Each row is a point on a landscape with many peaks, with its height.
A climber steps from a point to the highest of its 3 nearest points, and stops where none of them is higher. Distance is the straight distance between rows; heights are no part of it.
Q141 (h 103): [ 49 124 110 143  94 134 108 188 176 136  90 127 125 115  46 134 123 101
 125  96  71 136 186  26 133  87 103 146 137 151  90  94 153 158 123 138
 159 100 231 132 141 119  99  95  97 113 100  84 122 129 158 189  96 105
 117 197 218  95 135 195 156]
Q935 (h 687): [170 207 118 116 110 111 148 127 114 124 167  75 124 143 122 158 162 142
 113 142 124 144  77 102  67 145 108 121  67 124 137 108 122  46 157 143
 125  92 121  59 147 104 133 171 110 111 114 129 131  88 100  99 140 139
 141  95 140 154 152 109 126]
Q588 (h 614): [100  77 141 136  80 150  75 115 157 113  95 174 132 107 174 107 112 162
 168 136 177  80 130 116 120 116 140 182 129 129  81 144 142 148 109  68
 114 132 123 133 139 112 123 173 118 102 120 100 108 148 141 106 134 123
 124 121 166 154 135 145 162]
Q275 (h 442): [178 179 160 110  96 148 140 144  80 121 134 134 122 122 179 176 129  98
 147 128 138 153  71 139  75 132 106  98  99 119 150 105 167 107 149 154
 140 118 118 114 145 104 104 186 119 131 119 117 132  96 131 111 156 139
 142 111 133 134 163 132 127]
Q202 (h 573): [181 137 104  90 145 135 115 139 202 151 128  87 128 153 121 102 151 182
 102  99 114 143  99  64 113 142 119 143  63 109 116 119 159 108 142 153
  48 112 107  92  88 116 134 156 104 121 151 140 143  92 102 126 132 122
 119  84 122 155  73  89 126]
Q135 (h 26): [101 114 152 158 122 150 120 138 215 108 118 123 125 141 113  62 124 101
 104  91 167 117 157 120 109 110 154 180 141 144 139 112 142 194  51 125
 143 103 148 160  60 157 158  73 134  60  79 114 148 135 132 159 107  73
 109 143 164 139 135 138 158]
Q227 (h 546): [107 177 108 133 172 125 158 148 134 126 164 155 121 132 181 130 121 152
 119 113 109 143 128  81 106 176 137 134 139 150 155  90  72 110  94 167
  99  88  80 129  58 170 133 118 120  72 113 162  72 140 131 178 142  91
 118 148 179 218  63 118 111]
Q71 (h 271): [122 101 110 110 160 139 141  66 119 121  94  95  88 126 121 125 121 141
 113 180 104 163 157 135 190 133 131  85 143 158 148 176 140 169 139 151
 153 150 101 138 211  90 121 101 160 174 161  93 130 106  80 186 159 153
 166 128  94 116 123 115  90]
Q103 (h 578): [177 153 103 105 163 131 107 144 189 141 126  87 139 134 143 109 129 205
  86  76 121 119 119  81 146 150 114 134 118 115 116 123 142 118 136 116
  47 122 104 103  88 146 134 153 108 119 142 154 143 117 109 142 141 107
 135 106 140 164  39  96 130]
Q218 (h 419): [105 107 135  76 141 165 107 142 111 156 101 139 164 129  93 115 178 129
 175 113 144 116 117 161 136 100  88 138 152 115 127 113 154 126 168 123
 119 152 151 134  93 155 123  65  86 135 169 190 132 168 192 122  77 165
 110 140 103  66 168 124 177]
Q293 (h 570): [181 152 136  79 139 143 101 142 165 128 124  79 143 139 101 143 161 189
 112 111 109 131  88  79 105 138  89 139  45 111 101 138 171  86 153 141
  66  83  99  87 135 113 136 174  91 103 154 127 144  50 101 111 112 133
 137  90 136 136  77  92 134]
Q803 (h 557): [199 179 128 163 142  89 172 150  51 125 142  99 130 139 146 168 104 112
  82 169 104 172  99 137 132 139 139  80 141 111 201 122 103  80 125 122
 166 147 134 132 118 123 118 133 142 165 117 126 128 114 112 115 134 147
 122 126  84 131 126 114  94]
Q380 (h 589): [ 46 127 105 157  90 124  82 153 119 124 106 152 136 104  99 118 129 139
 153 111 133  54 162  98 115  81 125 168 172 152  87 119 135 170 126  50
 160 119 169 113 138 123 130 150  93  83 141  62  97 153 185 146 126 108
 119 172 204 110 133 177 117]
Q491 (h 333): [179  86 114  79 205 103 120  97  70 120 113  89 126 142 125 142  94 158
  30 162 102 136 155 156 160 185 133 126 117 138 181 145 123 134 135 130
 140 162 131 128 161 104 145  60 184 127 135  82 131  85  95 138 107 134
 126 146  45 149 136  93 109]
Q945 (h 342): [ 75 127 163  82 111 152 124 127 122 167 127 127 145 152  74 119 165  98
 188 151 122 129 153 174 134  98 105 109 151 116 129  81 148 154 147 160
 143 135 157 152 109 172 123  89 106 155 162 193 153 143 193 108 100 188
 136 115  97  43 170 122 178]
Q79 (h 334): [102  76 101 131 134 144 134  67 142 128 108 109 100 131 109 104 131 139
 112 180 132 194 161 133 195 119 137  87 138 153 108 190 136 177 152 157
 170 162  71 119 220  88 105  95 162 176 169  93 145 111 100 181 153 152
 175 129 125 114 143 114 109]
Q808 (h 393): [126 132 156 118  99 131 150 132  90 167 134 160 126 146 150 140 147  59
 168 143 128 136 111 173 129 121 146  96 149 119 147  96 129 147 110 177
 128 113 168 155 118 172 101 107 124 175 166 170 165 107 138  93 121 150
 133 145  87  90 150 124 144]
Q873 (h 25): [119 102 150 172 142 139 128 157 218 108 112 157 124 142 128  52 129  99
 116 100 144 137 152 146  94 134 167 156 132 134 129 113 122 178  89 157
 138 102 126 163  61 162 169  81 148  69  84 129 161 154 114 160 123  69
 108 154 165 149  91 136 135]
Q436 (h 414): [145 187 115 150 135  86 140 157  83  93 172  82 151 153  92 182 126 134
  81 168 113 153 116 101  89 153 118 109  82 127 145 129  73  35 173 134
 160  80 119  71 150 115 140 165 115 115 108 119  93 109 105 133 117 165
 119  73 116 126 128 133 128]
Q156 (h 406): [170  83 123 121 176  74 145  92  25 134 123 108 158 115 104 178  78 181
  42 185 111 122 158 162 147 195 144 129 122 131 175 131  97  91 161 133
 144 134 124 112 107 123  98  74 188 130 116  94 133 100  90 121  83 119
  96 117  54 127 124  86 103]
Q612 (h 592): [165 138 111 119 177 135 139 141 196 112 146 122 121 139 137  72 134 174
 113  84 121 111 117  91 138 152 127 150 104 134 122 121 125 133 109 142
  57 118  92 119  42 177 149 131 113 117 119 145 151 137  84 136 134  76
 124 118 128 169  44  95  99]
Q717 (h 608): [127  99  98 135 144 163  94  99  69 125 105 175 158  88 108 125 124 145
 185 119 153  70 122 129 138 125  86 169 199 126  95 123 125 129 164  45
 103 127 172  91 112 156 104 136 103 128 144 143 107 186 186 122 101 146
 135 165 160  95 158 151 139]
Q68 (h 595): [104  88 114 151 113 145  78 126 119 118 133 186 123  85 144 145 117 149
 188 120 182  60 135 128 125 108 130 153 160 137  81 147 158 143 153  64
  90 133 161 119 154 136 107 163 119 131 131 122  92 166 184 102 113 135
 122 136 162 125 163 162 122]
Q53 (h 598): [ 87 105 106 135 121 161  95 124 110 111 106 183 142  79 124 123 106 160
 186 103 160  71 127 139 142 114 104 141 192 127  85 144 130 155 149  67
 123 112 145 110 136 142 101 153  93 118 147 129  92 171 192 114 127 111
 140 166 165  85 138 157 114]
Q6 (h 231): [139 125 139 160 160 132 147 142 195 115 131 148 121 156 134  63 122 124
 109  91 132 128 149 132  98 144 151 157 110 147 148 103  99 155  91 151
  98 131  91 157  36 180 162 106 125  85  89 157 134 155 106 141 123  64
 106 137 161 155  83 127 120]
Q792 (h 497): [143 144 141 106 113 150 131 127 158 121 130 149 129 133 181 164 160 149
 145 114 138 127  76 104  95 125 116 126  76 108 109 149 173  90 119 151
  98 137 112 108 156  98 113 159 112 146 118 124 144  80 101  72 164 125
 133  81 161 167 160 151 158]
Q819 (h 485): [180 185 143 132 135 107 183 133  74 129 182 110 115 138 153 175 148 113
 122 140 121 159  78 128  80 132 112  87 123 112 168 104 106  66 145 144
 174  99 131  96 125 100 126 176 126 146 129 129 143 106 109 112 136 143
 171 117 127 151 172 131 116]
Q74 (h 94): [112 115 138 157 125 156 129 137 200 130 124 134 141 135  74  74 143  92
  99  86 127 144 160 102  90 100 140 186 141 132 137  97 139 183  66 154
 155  96 156 171  75 150 155  65 123  53  92 108 134 127 141 155  80  84
 105 154 180 108 141 144 142]
Q780 (h 593): [ 97 104  80 125 133 144 116 130  95 125  97 171 161  77 111 118 115 155
 169 110 142  62 138 121 140 113 100 134 216 154 110 148 132 116 159  41
 136 117 176 112 117 145 131 142  91 134 131 111  86 190 177 147 110 133
 129 199 198 107 134 170 125]
Q532 (h 458): [137 135 125 113 101 156 139 137 106 164 112 174 118 118 168 167 146  97
 200 128 144 136  74 167  99 109 119 119 156 113 124 114 140 133 132 155
 132 125 130 144 119 135  92 120 118 141 143 168 148 122 171  74 131 140
 126 125 107 101 161 146 161]
Q994 (h 594): [ 72 100  87 148 100 127  99 130 113 124 107 168 142 105 122 122 100 156
 167 102 144  64 145 112 107  93 131 166 187 132  74 143 129 151 119  44
 116 139 162 110 128 116 114 157  98 120 140  92  82 179 186 127 117 130
 143 175 196 147 154 172 117]
Q409 (h 547): [147 126 143  97 106 151 107 120 154 130 106 132 126 123 182 145 145 142
 148 111 150 130  84 112 111 139 106 146  62 106  93 158 153 129 137 112
  93 148 122 126 166  95 131 174 108 163 104 126 127 140 100  68 141 116
 135  97 147 157 138 135 149]
Q492 (h 179): [124 125 136 157 129 120 133 122 210 116 139 131 117 154 138  45 116 131
 116  73 119 112 144 115 103 148 141 152 105 138 135 112 103 154  96 146
  98 143  93 137  61 166 164 114 114  86  89 149 154 172 110 162 126  58
 109 139 146 161  79 104 105]
Q17 (h 518): [ 57 119 128 121 116 135 143  84 134 144 146  74 109 104 100 114 149 105
 152 169  75 161 169 157 185 109 158  86 132 134 126 154  99 164 146 162
 183 154 123 152 201 149 132  91 146 189 182 145 158 161 119 175 133 155
 159 123  95  75 114 109 134]
Q473 (h 111): [ 94 115 138 165 124 167 117 159 203 113  73 122 132 127  67  98 141  72
 112  73 135 146 162  84 134  93 113 190 148 126 106  77 155 181  72 133
 170  91 176 170  93 115 139  83 108  75  96  73 131 124 136 160  99 110
 119 170 204 102 134 151 155]
Q957 (h 577): [ 42 116  94 138  76 127 102 137 106 105 105 148 151  91  82 125 129 136
 168 107 127  61 167  58 118 117  88 143 165 174  98 150 137 126 135  55
 156 117 187  96 127 118 129 150  85 103 105  68 104 154 179 155 123 110
 104 194 207 130 141 188 117]
Q65 (h 575): [150 119 159 111 103 145 112 119 119 127 126 200 116 130 198 174 138 108
 194 116 167 128  82 137 103 131 118 114 122 117 104 134 155 140 133 134
  97 120 129 123 155 115 100 161 123 148 133 104 125 125 160  81 139 135
 134 107 141 137 162 151 127]
Q86 (h 484): [183 145 112 147 142  71 155 149  52 104 168  94 151 124 125 193 124 132
  62 181 104 144 130 116 117 148 133 107  98 103 182 121  79  44 158 123
 180 127 139  97 140 111 112 121 160 140 108 135  91 127 109 125 126 133
 122 101  90 132 147 131 104]
Q583 (h 576): [135  83 117 105 157 175  95 117  68 133 109 174 166 106 104 114 144 141
 190 111 153  91 112 137 157 102  91 130 186 117 107 138 155 128 158  69
 109 142 158 118  98 165  93  86  90 138 152 180 126 194 198 102  92 141
 106 160 147  69 136 125 176]
Q512 (h 627): [110 103 148 129 107 144  96 121 137 108 110 195 113 108 177 133 125 141
 195 115 180  94 101 151 131 121 138 160 124 122  82 163 157 151 137 112
 112 139 135 137 161 114 108 178 114 131 121 125 110 135 155  79 140 128
 126 124 145 141 145 165 146]
Q736 (h 587): [ 64  90 136 141 106 125  93 131 179  98 116 166 125 116 143  95 109 132
 155 108 173  83 135 124 128 106 163 186 117 138  63 156 132 173  87  67
 129 144 131 141 162 124 161 161 125 118 119  69 120 161 163 136 154 112
 129 139 165 136 137 149 169]
Q508 (h 563): [ 84 123 137 113 130 123 136 126 141 168 134 106 116 121 101  95 139  69
 168 144  78 152 135 169 171 106 154  93 160 123 149 121 125 163 125 174
 151 144 135 156 163 165 133  86 142 185 183 169 180 121 143 124 138 149
 149 130  68  63 128 114 110]
Q701 (h 548): [102 107 138 151 104 122  80 121 176 105 100 143 127 120 167  85 107 149
 155 108 158  92 117 128 125 113 154 173 100 120  81 162 148 163 110 103
  94 147 113 158 149  97 141 162 133 128 108 110 131 143 115 100 154 106
 117 107 148 162 120 129 147]
Q3 (h 556): [156 118 141 110 130 134  93 126 171 123 114 117 112 143 136 121 139 176
 133  78 143 115  79  93 114 125 116 151  58 123  94 134 176 104 137 121
  69 161 115 127 142  99 162 162 114 135 102 135 127 115 104 104 156 108
 126 115 159 178  98 102 135]
Q586 (h 527): [189 163 143 145 128  96 171 145  51 111 151 110 131 137 131 183 108 118
  53 165 127 155 119 124 134 153 128  77 126 112 199 130  82  62 145 113
 187 138 128 114 130 113 127 144 159 145 112 140 118 112 102 119 114 133
 120 116  82 152 129 119 108]
Q400 (h 502): [143 192 106 119 125 120 134 127 144 125 182  61 163 148  75 167 160 151
  88 158 110 156 107 121  85 135 119 131  71 116 151 122 107  19 159 149
 141  53 115  59 161  98 137 175  99  95 135 100 116  64 101 110 143 152
 133  54 151 127 132 129 139]
Q724 (h 644): [124  81 131 134  94 150  88 115 105 136 130 197 119 105 177 170 123 124
 195 107 191 103  88 142 138 118 116 148 134 128  78 150 167 136 128 105
 106 132 137 144 153  99  98 171  98 142 138 128 109 143 170  78 144 140
 129 125 141 118 167 158 135]
Q938 (h 444): [ 51  83 126  95  96 131 129 115 124 101 139  96 127  93  84 115 148  89
 143 198 126 143 200 140 175  65 138  84 115 133 114 192 112 157 180 120
 179 179  71 155 175 120 106 103 133 207 165  94 120 164 126 165 132 137
 176 101 125  98 158 148 133]
Q115 (h 596): [117 150 145 109 110 101 154 101 108 167 127  97 114 162 135 124 129  62
 146 153  82 155 131 164 175 113 150  91 162 117 143 112 100 144 112 165
 159 140 130 159 167 156 150  98 153 173 172 152 160 137 122 130 145 164
 146 130  59  91 124 114 124]
Q582 (h 591): [143 143 143 126  96  97 149 141 111 180 137 127 108 136 139 130 129  75
 139 151  94 136 117 175 168 106 164  88 175 120 170 101 101 126 111 156
 142 151 153 153 138 148 130 118 150 157 151 182 174 137 119 125 128 168
 136 144  48  91 123 110 118]
Q981 (h 345): [108 108 128 150 118 120 107 136 208 109 124 136 122 128 150  57 109 149
 118  92 129  92 123 112 132 128 158 154  86 119  96 139 127 158  95 110
  74 160 102 133 143 122 163 142 119 120  85 119 142 148 117 110 144  78
 115 108 137 175 113 118 126]
Q948 (h 385): [174 174 148 141 130 113 161 129  82 159 144 117  98 137 155 163 124  80
 132 135  89 156  84 171 128 135 140  75 157 107 162  88  98 107 106 150
 158 128 154 138 142 148 114 131 147 166 119 152 159 123 122 112 140 157
 148 157  80  95 152 126 115]
Q649 (h 240): [159 118 105  87 188 120 127  76 102 122 114  88 122 136 112 119  96 131
  42 155 103 163 157 157 184 159 131 114 137 158 176 154 136 119 122 137
 138 164 125 141 171  88 122  78 207 138 128  82 147  86  70 134 101 164
 127 143  68 143 121  86 113]
Q288 (h 626): [118  91 123 112 128 151  97 108  92 152 101 194 155 102 144 130 128 130
 177 116 165  74 114 142 137 112  90 167 175 145 102 134 142 132 146  71
  93 107 175 112 114 176  93 118  98 126 148 161 106 152 206 111  99 137
 124 149 160  83 160 165 144]
Q489 (h 530): [108 165 117 145 183 141 148 154 143 134 158 176 119 138 201 125 118 134
 125 117  80 137 156 104  89 174 157 132 120 158 139  91  68 109  91 162
  90  92  86 155  20 162 138 104 114  38  86 159 106 118 130 167 147  78
 113 140 171 200  85 152  92]
Q658 (h 200): [143 117 140 160 133 120 136 136 205 121 124 132 129 149 133  51 112 159
 117  91 129 104 132 113 100 131 157 157  98 124 121 133 146 180  87 130
  75 138  76 127  87 147 161 131 132 119  73 129 137 141 100 140 157  76
 113 126 139 161  86 101 141]
Q729 (h 262): [180 117 109 104 188 106 134  88  90 151  97  85 119 126 125 131 124 123
  58 155 103 156 154 146 173 152 139 112 161 157 180 136 132 128 122 142
 154 146 151 164 139 101 143  84 191 148 141 121 143  98 102 149 113 161
 126 160  76 137 113  90 113]
Q437 (h 721): [123 104 154 119 129 171 109 133 105 146 122 183 146 105 182 159 139 118
 199 117 165 131  83 165 127 132  96 137 142 121  93 131 150 152 135 115
 100 126 145 144 129 154 107 152 111 136 135 149 122 141 181  80 130 154
 147 109 123  94 173 139 140]
Q60 (h 569): [186 137 122 115 122 125 102 116 175 127 124  98 127 159 147 118 139 191
 104  92 129 127  84  96 120 162 110 141  56 120 110 150 184 104 149 145
  71 127  82 127 128  97 154 170  85 118 129 137 129  99 117 122 153 109
 121  93 130 163  87  91 138]
Q840 (h 503): [156 205 107 135 131 104 154 138 119 115 176  87 164 129  86 167 132 143
  74 172 111 142 117 110  87 139 111 127  73 106 139 137  95  44 181 125
 145  51 115  59 161 110 128 157 120 109 121 128 105 108  89 119 123 155
 125  75 140 130 142 116 125]
Q517 (h 597): [191 147 139 148 146  92 171 138  79 144 114  96 102 133 134 153 109 118
  72 155 109 145 129 162 144 132 136  53 161 122 188 106 106 109 112 139
 155 144 140 149 150 127 150 100 167 153 120 162 127 119 104 130 124 135
 145 147  68 123 123 117 100]
Q472 (h 249): [161 107 138 148 110 127  99 137 209 124 130 108 110 134 149  71 132 159
 116 102 134 105 116 107 126 126 152 160  81 128  91 140 150 158 103 124
  75 152 106 130 121 134 170 144 122 140 101 132 152 137  93 126 149  81
 114 109 137 171  67  96 150]
Q634 (h 422): [ 70  73  93 113 117 136 144  79 118 122 125  94  99 109 111 110 135 131
 133 180 118 185 169 134 188  75 137  71 127 127 130 199 121 158 172 139
 153 169  77 143 190 107 109 109 132 203 183 102 114 134 105 164 132 140
 164 123 113 103 149 138 122]
Q571 (h 454): [191 139 129 125 173  90 148 142  43 113 136 115 157 129 113 171  90 155
  50 160 126 149 158 161 137 186 126 106 112 122 176 120  98  75 154 116
 156 127 128 106 110 106 114  90 179 147 107 116 104 114 107 146  96 117
 102 111  84 152 117 125  99]
Q46 (h 381): [ 79 100  96 107 134 128 151  70 120 114 119  89 105 105  96 106 135 128
 116 181 111 182 153 126 199  86 133  91 144 141 125 171 124 169 147 176
 151 183 108 127 222  85 132 113 163 181 172 115 140 128 104 170 143 148
 177 130  67  97 131 118 115]
Q446 (h 338): [144 181 104 164 144  58 152 149  76  99 178  89 150 110  84 197 112 149
  59 195 140 157 153 132 119 174 127 132 107  84 162 112  70  26 152 124
 149  81  95  86 129 108 103 149 129 138  98 115  75 125  97 122 117 140
 101  93 114 126 130 130 119]
Q743 (h 628): [123 140 126 118 148 127 146 121 107 152 136 109  98 128 121 110 126 101
 116 163  85 155 144 152 188 120 143  80 174 118 141 127  96 144 107 141
 157 153 151 168 163 132 146  93 167 178 153 160 153 124 111 148 137 161
 157 144  41  92 110  90 101]
Q257 (h 571): [167 128 137 101 145 115 103 119 190 137 116  91 126 140 138  88 155 168
 102  83 133 114 111 101 131 149 126 138  61 125 109 144 167 123 130 122
  50 120 104 107 115 122 158 157 110 127 121 136 152  89  82 113 132 120
 132  89 140 159  73  90 138]
Q898 (h 566): [166 176 141 126 102 117 156 145 103 121 168 125 122 155 132 178 143 115
 124 147 140 150  63 123  89 149 110 117  78 129 149 113 133  65 129 155
 154  93 106  86 150  90 127 184 125 123 121 118 114  80 115  89 158 141
 133 101 133 156 154 146 131]
Q643 (h 579): [138 133 129 117 145 119 139  79 114 139 122  73  93 153 121 101 101 105
 115 157  89 155 158 176 196 125 139  81 171 121 152 131 112 150 107 156
 167 160 117 158 185 103 151  88 163 158 158 143 139 124 103 164 139 162
 137 135  58 101 113  98 117]
Q110 (h 558): [126 165 101 120 179 128 167 157 146 111 162 151 130 128 171 117  98 163
 127  80  96 138 134  68 121 177 132 128 153 148 160  96  74 127 103 148
  65  99  76 116  28 176 134 140 133  62 117 170  98 135 122 169 152 105
 118 145 149 204  49 112 108]
Q535 (h 95): [137  91 117  99 178 126 123  81 119 133  90  61  93 138 100 117  92 128
  84 179  98 171 165 135 170 131 121 119 153 148 143 175 143 139 138 144
 152 187 101 128 208  92 135  78 173 142 151  66 151  92 103 171 122 142
 156 148  89 138 157  87  96]
Q863 (h 482): [132 165 116 151 145 127 167 142 167 107 156 142 108 157 148 109 101 161
 113  89 115 132 140 126 107 155 136 139 111 144 153 119  97 155 107 173
 115 123  76 130  26 168 140 114 137  65  83 159 117 146  97 163 145  74
 102 137 156 194  72 118  98]
Q5 (h 120): [ 86  99 121 169  94 137 110 147 200 123  86 127 129 129  70  80 127  75
 124  91 127 109 175  75 128  92 140 184 139 163 101  97 123 167  80 121
 161 116 168 143 105 105 162 119 122  58  84  76 135 122 143 168 108 102
 104 166 180 120 139 147 168]
Q754 (h 475): [ 47  98 139  93  95 121 133 118 130 116 155  83 148 116  66 108 168 100
 164 173 120 166 167 156 156  72 143  97 134 124  98 168 135 154 149 137
 182 160 108 148 154 156 121 104 117 171 196 140 134 166 135 159 111 158
 146 103  94  67 145 143 137]
Q366 (h 376): [166  93  95 121 177  75 143 138  18 124 128 134 169 113  93 201  93 184
  50 165 127 112 192 150 134 193 120 131 114 121 172 134  92 101 158 126
 141 123  91 132  86 108  75  97 168 133 105 100 113 106  88 115  90 142
  72  87  75 139  99 106 106]
Q75 (h 404): [ 61 124 144  74 100 129 130 126 133 155 126 116 163 152  50 108 168  76
 159 138 115 134 163 152 152  94 133  99 138 115 108 108 139 152 150 154
 163 155 142 160 129 155 109  91 104 154 192 168 158 162 180 123  90 181
 138 127  93  57 161 145 167]
Q353 (h 339): [103 102 137 185 112 126  99 125 206 114 101 129 129 123 127  84 132 121
 130  87 158  93 130 123  99 121 170 175  82 136  97 148 141 171  93  87
 111 151 111 145 123 132 171 158 119 107  98  94 115 148 112 130 133 106
 113 107 156 138 118 109 142]
Q346 (h 431): [168 174 129 148 130  91 164 146  77 107 168  96 143 132 107 175 129 125
  89 156 145 143 101 125  89 160 110 121  94 109 179 108  90  37 140 118
 179  86 128  90 146 103 121 164 128 126 116 126 105 106  97 136 135 138
 129  97 121 142 142 127 107]
Q985 (h 343): [105 128 150 100 116 152 127 126  99 174 150 148 122 146 143 152 138  71
 193 128 148 144 107 184 137 100 123  85 158 113 143  90 152 148 152 171
 116 139 150 155 108 165 108 113 132 146 157 167 172 133 161 101 124 155
 136 125  69  75 163 122 155]
Q241 (h 204): [ 86 106 133 168  86 118 105 148 219 101 121 152 130 121 109  68 131 113
 125 105 148  96 162 110 100 116 163 183 122 129 106 129 127 177  87  91
 116 141 120 152 143 130 166 134 121 118 115  84 139 145 121 123 111 103
 108 138 164 135 117 135 131]
Q858 (h 421): [148 134 163 108  93 161 156 140 106 148 136 168  98 123 198 181 154  94
 179 128 146 138  58 132  87 127 101 112 129 133 126 124 145 126 137 152
 120 120 139 119 140 116 100 168 130 126 136 144 144 103 129  72 165 147
 150 127 113 137 174 147 134]
Q333 (h 426): [158 182 143 120 122 114 168 139  83 142 141 122 109 132 182 189 120  91
 118 159 126 147  78 170  98 123 136  72 140 115 139 117 126  85 125 141
 149 121 157 122 114 119 106 160 140 147 110 135 123 100 127 112 143 139
 138 140 128 131 159 124 112]
Q764 (h 590): [142 115 159 126 106 149 101 119 155 120 117 155 114 123 189 137 130 148
 183 110 142 104  74 115 117 122 127 151  81 105  74 166 174 145 135 115
 104 137 102 128 158  87 134 162 124 127 102 112 119 140 125  81 152 110
 144 120 151 156 150 146 141]
Q11 (h 143): [ 72 100 150 172  89 143  99 161 201 114  98 130 121 139 100  67 124 109
 117  91 149 114 165 105 114 108 155 193 139 163  97 115 134 186  75  94
 142 142 150 156 125 132 169 131 119  93 103  86 120 132 142 157 115 112
 108 148 179 140 133 139 145]
Q880 (h 468): [114 144 131 152 175 155 144 158 164 112 154 148 127 147 161 113 137 105
 128  87 134 143 168 129  78 127 151 127 104 131 143 107  92 135  95 184
 126  98 123 156  36 160 148  80 126  45  90 161 128 138 118 167 131  35
 119 159 167 169 108 165  98]
Q123 (h 488): [ 86 126 161  89 106 137 146 123 131 163 138 136 112 152 102 117 148  84
 170 135  97 130 135 187 146 116 143  89 151 129 136 105 132 146 126 178
 144 138 136 150 128 182 120  90 126 154 180 174 178 130 149 120 115 167
 138 131  83  59 157 102 128]
Q67 (h 423): [171 147 116 166 157  77 151 132  33 110 164 113 170 106 119 192  99 179
  57 199 121 130 181 143 131 163 136 130 109 124 173 132  87  67 178 109
 143 106 103 107 140 114 104 110 157 126 112 125  93 118  97 116 104 133
  94  96 100 135 110 130 101]
Q419 (h 466): [160 154 127 104 112 140 123 126 163 124 132 115 116 146 156 154 174 141
 131 120 126 135  79  95  78 143 109 126  59 120 110 134 175  84 135 145
  94 117 100 115 163  92 113 195 118 132 124 121 145  95 107 102 171 126
 139  95 148 167 112 119 137]
Q626 (h 311): [135 115 140 107 113 166 130 123  93 158 109 186 123 127 126 149 130 113
 202 101 150 115 110 173 133  95 107 132 179 106 104 123 164 143 152 135
 108 126 176 141 115 144  86 116 116 142 160 174 146 127 169  95 119 155
 127 115  99  68 178 138 155]
Q403 (h 520): [186 148 128 137 170  88 143 115  65 111 137  87 156 132 133 159  96 136
  47 172  96 139 151 172 160 165 118  91 148 118 191 117 103  93 119 111
 174 145 133 126 139 112 133  88 199 134 126 123 115 110  92 133 114 143
 104 126  65 142 106  80  95]
Q949 (h 365): [161 162 175 117 103 119 163 136  81 144 148 141  96 157 166 165 147  72
 150 144 130 166  81 149 117 123 112  75 152 115 161 107 131 110 110 169
 142 111 150 140 116 141 106 136 133 153 146 167 139 115 141 104 158 163
 123 137 103 109 155 120 125]
Q125 (h 398): [170 174 150 127 101 129 166 136  63 132 150 116 111 149 169 174 127  81
 120 140 107 168  89 157 106 143 120  78 147 109 159  97 118  85 116 145
 168 131 155 136 130 128 124 152 156 154 116 140 136 110 107 105 139 159
 140 141  96 120 152 112 115]
Q23 (h 110): [ 48 104 114 173  76 124 106 154 166 138  97 130 127 112  33 109 117 118
 122  88 122 104 178  63 131  88 115 164 155 167  99 101 137 186 112 118
 154 111 190 128 142 122 136 115 107  84 130  71 108 118 163 158 122 119
 112 169 215 112 143 183 139]
Q552 (h 588): [ 67  78 117 160  80 135  91 137 142 117 106 155 127 103 114 112 108 135
 143 107 169  71 152 114 131 100 149 175 143 156  74 157 140 152 102  67
 124 149 142 126 151  89 159 168 116 111 121  76 124 152 163 127 130 112
 125 155 188 139 140 164 132]
Q198 (h 646): [123 101 118 141 135 158  98 101  93 137 117 189 137 101 153 138 121 129
 200 123 173 115 109 153 131 138 103 151 161 112 110 140 157 153 158  84
 104 139 171 135 113 118  91 126 106 126 152 158  94 156 202 100 105 144
 125 139 136  88 149 160 138]
Q168 (h 574): [167 160 122 129 192 126 137 145 171 125 141 140 144 135 162  99 119 193
 110  84 118 114 115  78 149 161 119 139 141 129 130 121 101 129 124 142
  55 114  76  90  50 180 129 150 127 101 115 173  95 131  95 166 150 106
 128 106 134 179  39 113 107]

Where does a climber stop that starts at each point below?
Q5 -> Q437
Q135 -> Q437
Q473 -> Q437
Q981 -> Q437
Q535 -> Q743

Write out the way that a climber takes from each point below.
Q658 -> Q981 > Q701 > Q588 > Q512 > Q724 > Q437
Q792 -> Q764 > Q512 > Q724 > Q437
Q780 -> Q717 > Q288 > Q198 > Q437
